A landscape with many valleys, sampled at points; each row gives a point and its height.
From any point a ball takes the steepest step (drop divided by distance) to one of its 2 nearest points. It stops when none of these is lower. Distance is the straight distance between rows; heights are no part of it.
k_943 (h 5.71): [153 108 100  98 112 123  75  99  97 111 104 105 114  80 127  91 125  85
  76 103  69]
k_89 (h 3.31): [114  84  90 121 100 119  79 113  98 122 120  69 122  78 124  90 124  87
  74 122 128]
k_274 (h 3.18): [ 62 122  89  97  83 117 136  80 124  79 106  86 106 128 121 140 105 125
 125  98  98]
k_919 (h 7.50): [119 119  55 107  82  72 131 137 109 106  89 130  66 123 119  99  91 119
  63 114 118]
k_835 (h 3.68): [ 71 141  78  77 107  99 127 100 133  89 106  73  99 104 139 126 133 129
 123 104 105]
k_301 (h 4.33): [114 105 106 119 114  96  54  96 121 124  94 137 105  74 132 118 109  54
  94  81  55]
k_624 (h 2.88): [ 77  69 103 101 118 110  70 108  90 115  99  88 122  63  99  79 125  81
  92 113 120]
k_715 (h 4.59): [ 65  98  86  44 145  97  97 109 111  98  84 104  87  84  99  91 124 114
 118 121 127]
k_313 (h 7.19): [138  82 101 138  96  79 108 129  74 110  96 103 100 110  99 109  75  84
  83 111 122]
k_850 (h 5.72): [136  84  95  74 131 112  74 100  59 118  89 136 102  87  95  84 115  94
 112 118  86]
k_858 (h 6.59): [116  90  96  89  97  87 131  97  51  88  85 120 116 143  94 110  92 133
 116  93 104]
k_800 (h 4.63): [ 99 110  95 108 119  66  67 123 108  99  78 152  97  93 131 116 111  55
  92  72  70]
k_321 (h 8.13): [ 83  99  74 127  42  93 163 102  94 100 101  94  90 137  94  96  91 114
  70 104 136]
k_114 (h 7.67): [ 74 108  96 119  74  89  94 108 115 103  89 107 102 112 114 121  85  83
  80  80 115]
k_517 (h 2.31): [ 87  87 144  92 110  86  83 110  87  87  98 118  94 108  75 112  58  77
 137  61  65]
k_382 (h 8.61): [147  95 100 106  97  98 137  98  88  94 114  89  78 103  67  71  71 125
  93 141 125]
k_213 (h 2.50): [116 113 103  80 111  72  83 132 129  92  80 100 123  96 153 117 119 107
 100  63  72]
k_269 (h 4.90): [128 108  94  84  98 100  87 116 143  99  97  89 104  98 111  68 121 116
  62  99  97]
k_359 (h 1.60): [121  98 116  98 112  84  78 119  92  94 100 117  81  87  89 114  76  72
 127  86  60]
k_942 (h 3.59): [ 85  77 104  74 116 106  57  72  69  90  85 136  83 104  66  81  85  68
 123  99  55]
k_747 (h 7.21): [ 75  97  74  49  84 110 126  92 114  90  66 113 112 146  97  78 123 121
  83  80 110]
k_713 (h 4.53): [ 75 109 112 118  73 116 108  77 100  78 115  82  96 109  65  88  79  96
  99  96 120]
k_632 (h 3.97): [ 83  75  98  75 121 117 101  72  45  96  96 111  77 110  57  75  87 107
 135 127  91]
k_810 (h 4.04): [107  95 121 155  96 102  64  94 108 130 106 121 105  79 118 133  84  40
  91  63  78]
k_262 (h 4.18): [ 66 125  82  67 131  93 124 108 118  72  97  97  86  95 106 108 119 131
 129 124 125]
k_539 (h 7.97): [ 57  97  50 111  44  89 154 100  99 108  91 123  84 140  99 119  90  91
  78  90 134]
k_255 (h 2.49): [ 70 112  86  89  75 128 135  75 116  77 113  72 113 112  97 102 118 132
 100 103 122]
k_553 (h 4.37): [ 61 102 104  67 141  94  80  98 125 104 101  66  95  68 103  77 115 115
 136 115 116]
k_743 (h 7.22): [136  89  71  99 105  69 104 125  82 108  73 135  73 110 100  72  95 115
  73 125 126]
k_379 (h 8.59): [121  70  83 106  97 104 117  79  47 119  99 114  97 111  85  59 103 119
  84 130 121]
k_766 (h 4.01): [122 112  91  54 147  95 117 106  93 100  92  97  89  94  89  62 115 151
 121 133 100]
k_68 (h 3.33): [ 81  80  98  99  79 144 126  58  82  78 107  84 136 113  87 102 112 114
  95  90 116]
k_502 (h 8.36): [121  87  94  99  89 113 101  84  66 116  96 130  99 117  85  79  93  77
  81  99 102]
k_166 (h 2.70): [116  86 123 138  87 119  78 107  97 110 129  59 137  70 115 112  99 106
  89 109 113]
k_712 (h 3.91): [108  89 119  97  80 114 112  99 108  82 110  48 151 123 120 140 105 111
 103  76  93]
k_609 (h 6.92): [132  89  98 102 117  69 114 128  70  99  86 120  82 115  88  97  77 121
 110 102 112]
k_781 (h 3.09): [102  70  98  64 146 106 106  79  71  89  94  92  87  95  70  73 111 144
 137 127 115]
k_47 (h 8.18): [127  88  77 126  70 116  99  73  70 127 101 124 114 116 113  99 116  72
  67 123 110]
k_809 (h 7.80): [ 52 105  71 116  65  89 108  87 114 111  75 138  88 134 102 110  93  68
  83  76 113]
k_153 (h 5.05): [ 84  87 109 106  82 113 144  60  59  94 117  91  96 128  55  88  72 115
 104 105 126]
k_138 (h 4.81): [ 80  66  99  99  86  87 155  99  70  87 105  94 102 126  69  89  82 132
 106 111 148]
k_505 (h 4.78): [140 109 103  58 126  84 114 134 117  88  81  96  73  99  69  66  93 130
 110 105 112]
k_220 (h 7.35): [ 79 101 133 130  94 118  48 106 135  98 132  92  90  40  76  80  89  70
  86  86  92]
k_782 (h 6.85): [152 111 118  90 104 127  87  82  87  96 125  82 100  85  72  70  93 110
  96 118  90]
k_760 (h 5.33): [140 105  97 114 115  96  76 125 125 118 103 114 104  68 107  75 104  93
  56  98  83]
k_541 (h 3.73): [ 81  87 151 150  93 103  67 102 122 124  97 114  95  89  98 148  67  64
 124  55  77]
k_627 (h 8.93): [ 68 108  67 113 103 113 138  80  83  91 114  94 101  96 126 130 119 104
 118 137 132]
k_702 (h 6.19): [ 72 125 118 116  76 101  65  67 116  88 107 115  62  86  45  75  73  42
 106  84  61]
k_631 (h 7.78): [ 92 111 113 151  90  83 101 108 111 113 120  90  62  73  51  93  49  71
 106 123 115]
k_120 (h 4.95): [ 79 124  77  85 127  70  85 107 119  95  85 152  81  91 130 126 122  85
 117  92  89]
k_813 (h 7.72): [103 105  42 116  71  95 137 109  90 121  79 136  75 135 128 107 122 100
  56 123 117]
k_974 (h 7.94): [ 86  95 145 150  94  84 108 108 126  95 114  94  73  81  71 125  45  75
 112  86  95]
k_324 (h 4.19): [ 96  86  96  89 114 115  90  66  49  93  95 130 102 120  80 101  93 101
 131 102  71]
k_414 (h 8.54): [119 110  97 131  69  95  92  91  99 121 106 121  89  93  77  98  80  71
  77 106  94]
k_264 (h 5.27): [100 120 125  78 110  75 103 128 127  81  93 100  82 100  74  72  73 119
  91  92 110]
k_318 (h 0.71): [128 111 109  86 135  88  83  97  98  95  98 119 104  81 119 143  96  82
 130  83  57]
k_557 (h 7.16): [117 107 124 110  99 133  65  87 116 100 134  75 109  62  72  95  87  93
  89 100  79]
k_374 (h 5.28): [123  93  78 143  74 106 133 101 120 100 113  74  95 117 143 128 115 111
  97 121 105]
k_340 (h 5.23): [ 70 115  81 105 105 104  92  88 103  97  97 134 105 106 133 152 113  83
 119  85  97]
k_664 (h 6.23): [ 97  94  82  76 121 115 106  96  74  95  85 113 107 130 115 105 117 136
 116 113 102]
k_15 (h 6.42): [136 105 122  95 105 117 108  97  82  86 129  49 116  96  94  85 102 142
  96 126 108]
k_677 (h 3.37): [118  80 127 123  69 120  96 125 124  92 112  42 141 100 139 115 100 110
  83  88  93]
k_546 (h 5.93): [ 96 127 113  94  99 109  71  87 132  91 106 115  69  83  61  59  91  81
  84  83  69]
k_618 (h 5.85): [ 90 105  81  72 114 113 118  78  65 100  98  79 129  94 128 126 136 125
 139 121  99]
k_86 (h 1.67): [120 135 118  88 126  84  87 112 130  97 104  95 110  81 132 117 116 104
 124 104  63]
k_600 (h 5.62): [122  85  95 117  89  84 124 132  92  97  92  75 116 121 140 124 113 124
 106 104 100]
k_363 (h 4.87): [138 122  87 132  77 101 111 117 127 103 108  91  94 102 129 103  97  88
  70 106 107]
k_9 (h 8.67): [ 88 119  93 141  69  94 119  72  74 121 113 112  91 111  80 121  77  76
  99 108 104]
k_123 (h 2.96): [ 90 100 133 124  77  69  87 119  88 104  86 119  85 117  46 117  51  67
 116  66  78]
k_56 (h 7.62): [ 80 109 122 127 116  98  88  99 106  97 128 110  60  51  67  87  80  63
 116 120  98]
k_33 (h 3.39): [ 65 109 126 144  79  73  78 108 113 128  91 120  81 111  74 134  63  49
 117  56  85]
k_151 (h 6.86): [101  97 101  36 109 113 115 102 116  87  81  72 119 127  97  74 124 137
  90  88  88]
k_488 (h 7.49): [ 55  98 126 133 114 116  68  79 130  93 126 107  72  61  81 101  82  49
 119  94  86]
k_132 (h 4.34): [107 144  86 103  88 112 118  98 137  98 108  81  88  90 128  88 131 111
  78 112 103]
k_272 (h 3.19): [115  95 122  70 113  69  71 138 105 104  98  59 136  89 123 109 120 123
 106  74  82]
k_43 (h 4.11): [ 97  63  85 101  76 118 139  97  76  90  84  82 119 134 111 100 115 119
  84 100 123]
k_245 (h 7.48): [101 102  84  90  78 112 106  90 118  88  90 108 120 136 109 103 111  99
  69  73 101]
k_819 (h 6.46): [114  86  91  56 107  99 138 106  98  89  85  47 123 123 109  74 129 163
 105 105 109]
k_462 (h 4.02): [ 65  93 108  94  73 149 102  46  87  92 107  92 113 103  62  86  86  83
  90 104 114]
k_40 (h 3.02): [ 68  87 114  82 113 104  50  91 114  81  89 133  83  83  85  96  94  72
 117  65  59]
k_458 (h 5.34): [119 101  84  82 136  97  74  98  84 119  68 153  77  96 113 103 122  77
 106 113  72]
k_13 (h 7.96): [124 103  60 114  97 118 116 103  90 109  95 119  98 103 139 107 128  99
  72 139 110]
k_724 (h 3.70): [111  81 122  80 104  75  70 141 118 127 114  35 133  68 136  87 115 126
  93  94 106]
k_695 (h 3.44): [ 83  73 110  84 132  82  54 124 106 108  97  94 127  60 121  91 121  93
 112  91 106]
k_585 (h 5.98): [142  99 106  89 114  87 127 115  94  97 104  60 111 107 130  96 122 139
 108 121 103]
k_180 (h 8.37): [109 112  93 122  69  94 141  96  94 113 116  96  85 121  67  64  72 117
  63 120 132]
k_346 (h 3.92): [ 80 106 124  67 148  77  56 123 125 116 118  60 110  43 121  81 128 104
 119  94 100]
k_725 (h 8.79): [ 62 109  89 133  85 102 138  87  92 112 110 108  86 103  97 130  80  93
 102 131 146]
k_786 (h 6.09): [144  81  98  73 116 106  69  91  69 112  93 113 135  94 114  99 114 107
  82  83  75]
k_221 (h 5.63): [ 80 115 118  83 100  95  74 109 137  80  91 107  96  97  73  72  90 102
  71  60  99]
k_953 (h 4.39): [ 72 104 119  76  98 111  93  98 118  76  94  70 139 121 108 121 105 123
 118  62  92]
k_23 (h 5.51): [ 84 109 108  98 114 107 101  87  91  89 104  84 123  96 135 147 111  94
 139 100  92]

Where does a ball stop that starts at each point below?
k_858 -> k_318
k_627 -> k_318
k_702 -> k_781
k_321 -> k_132
k_850 -> k_318
k_541 -> k_318
k_631 -> k_132
k_151 -> k_132
k_15 -> k_132
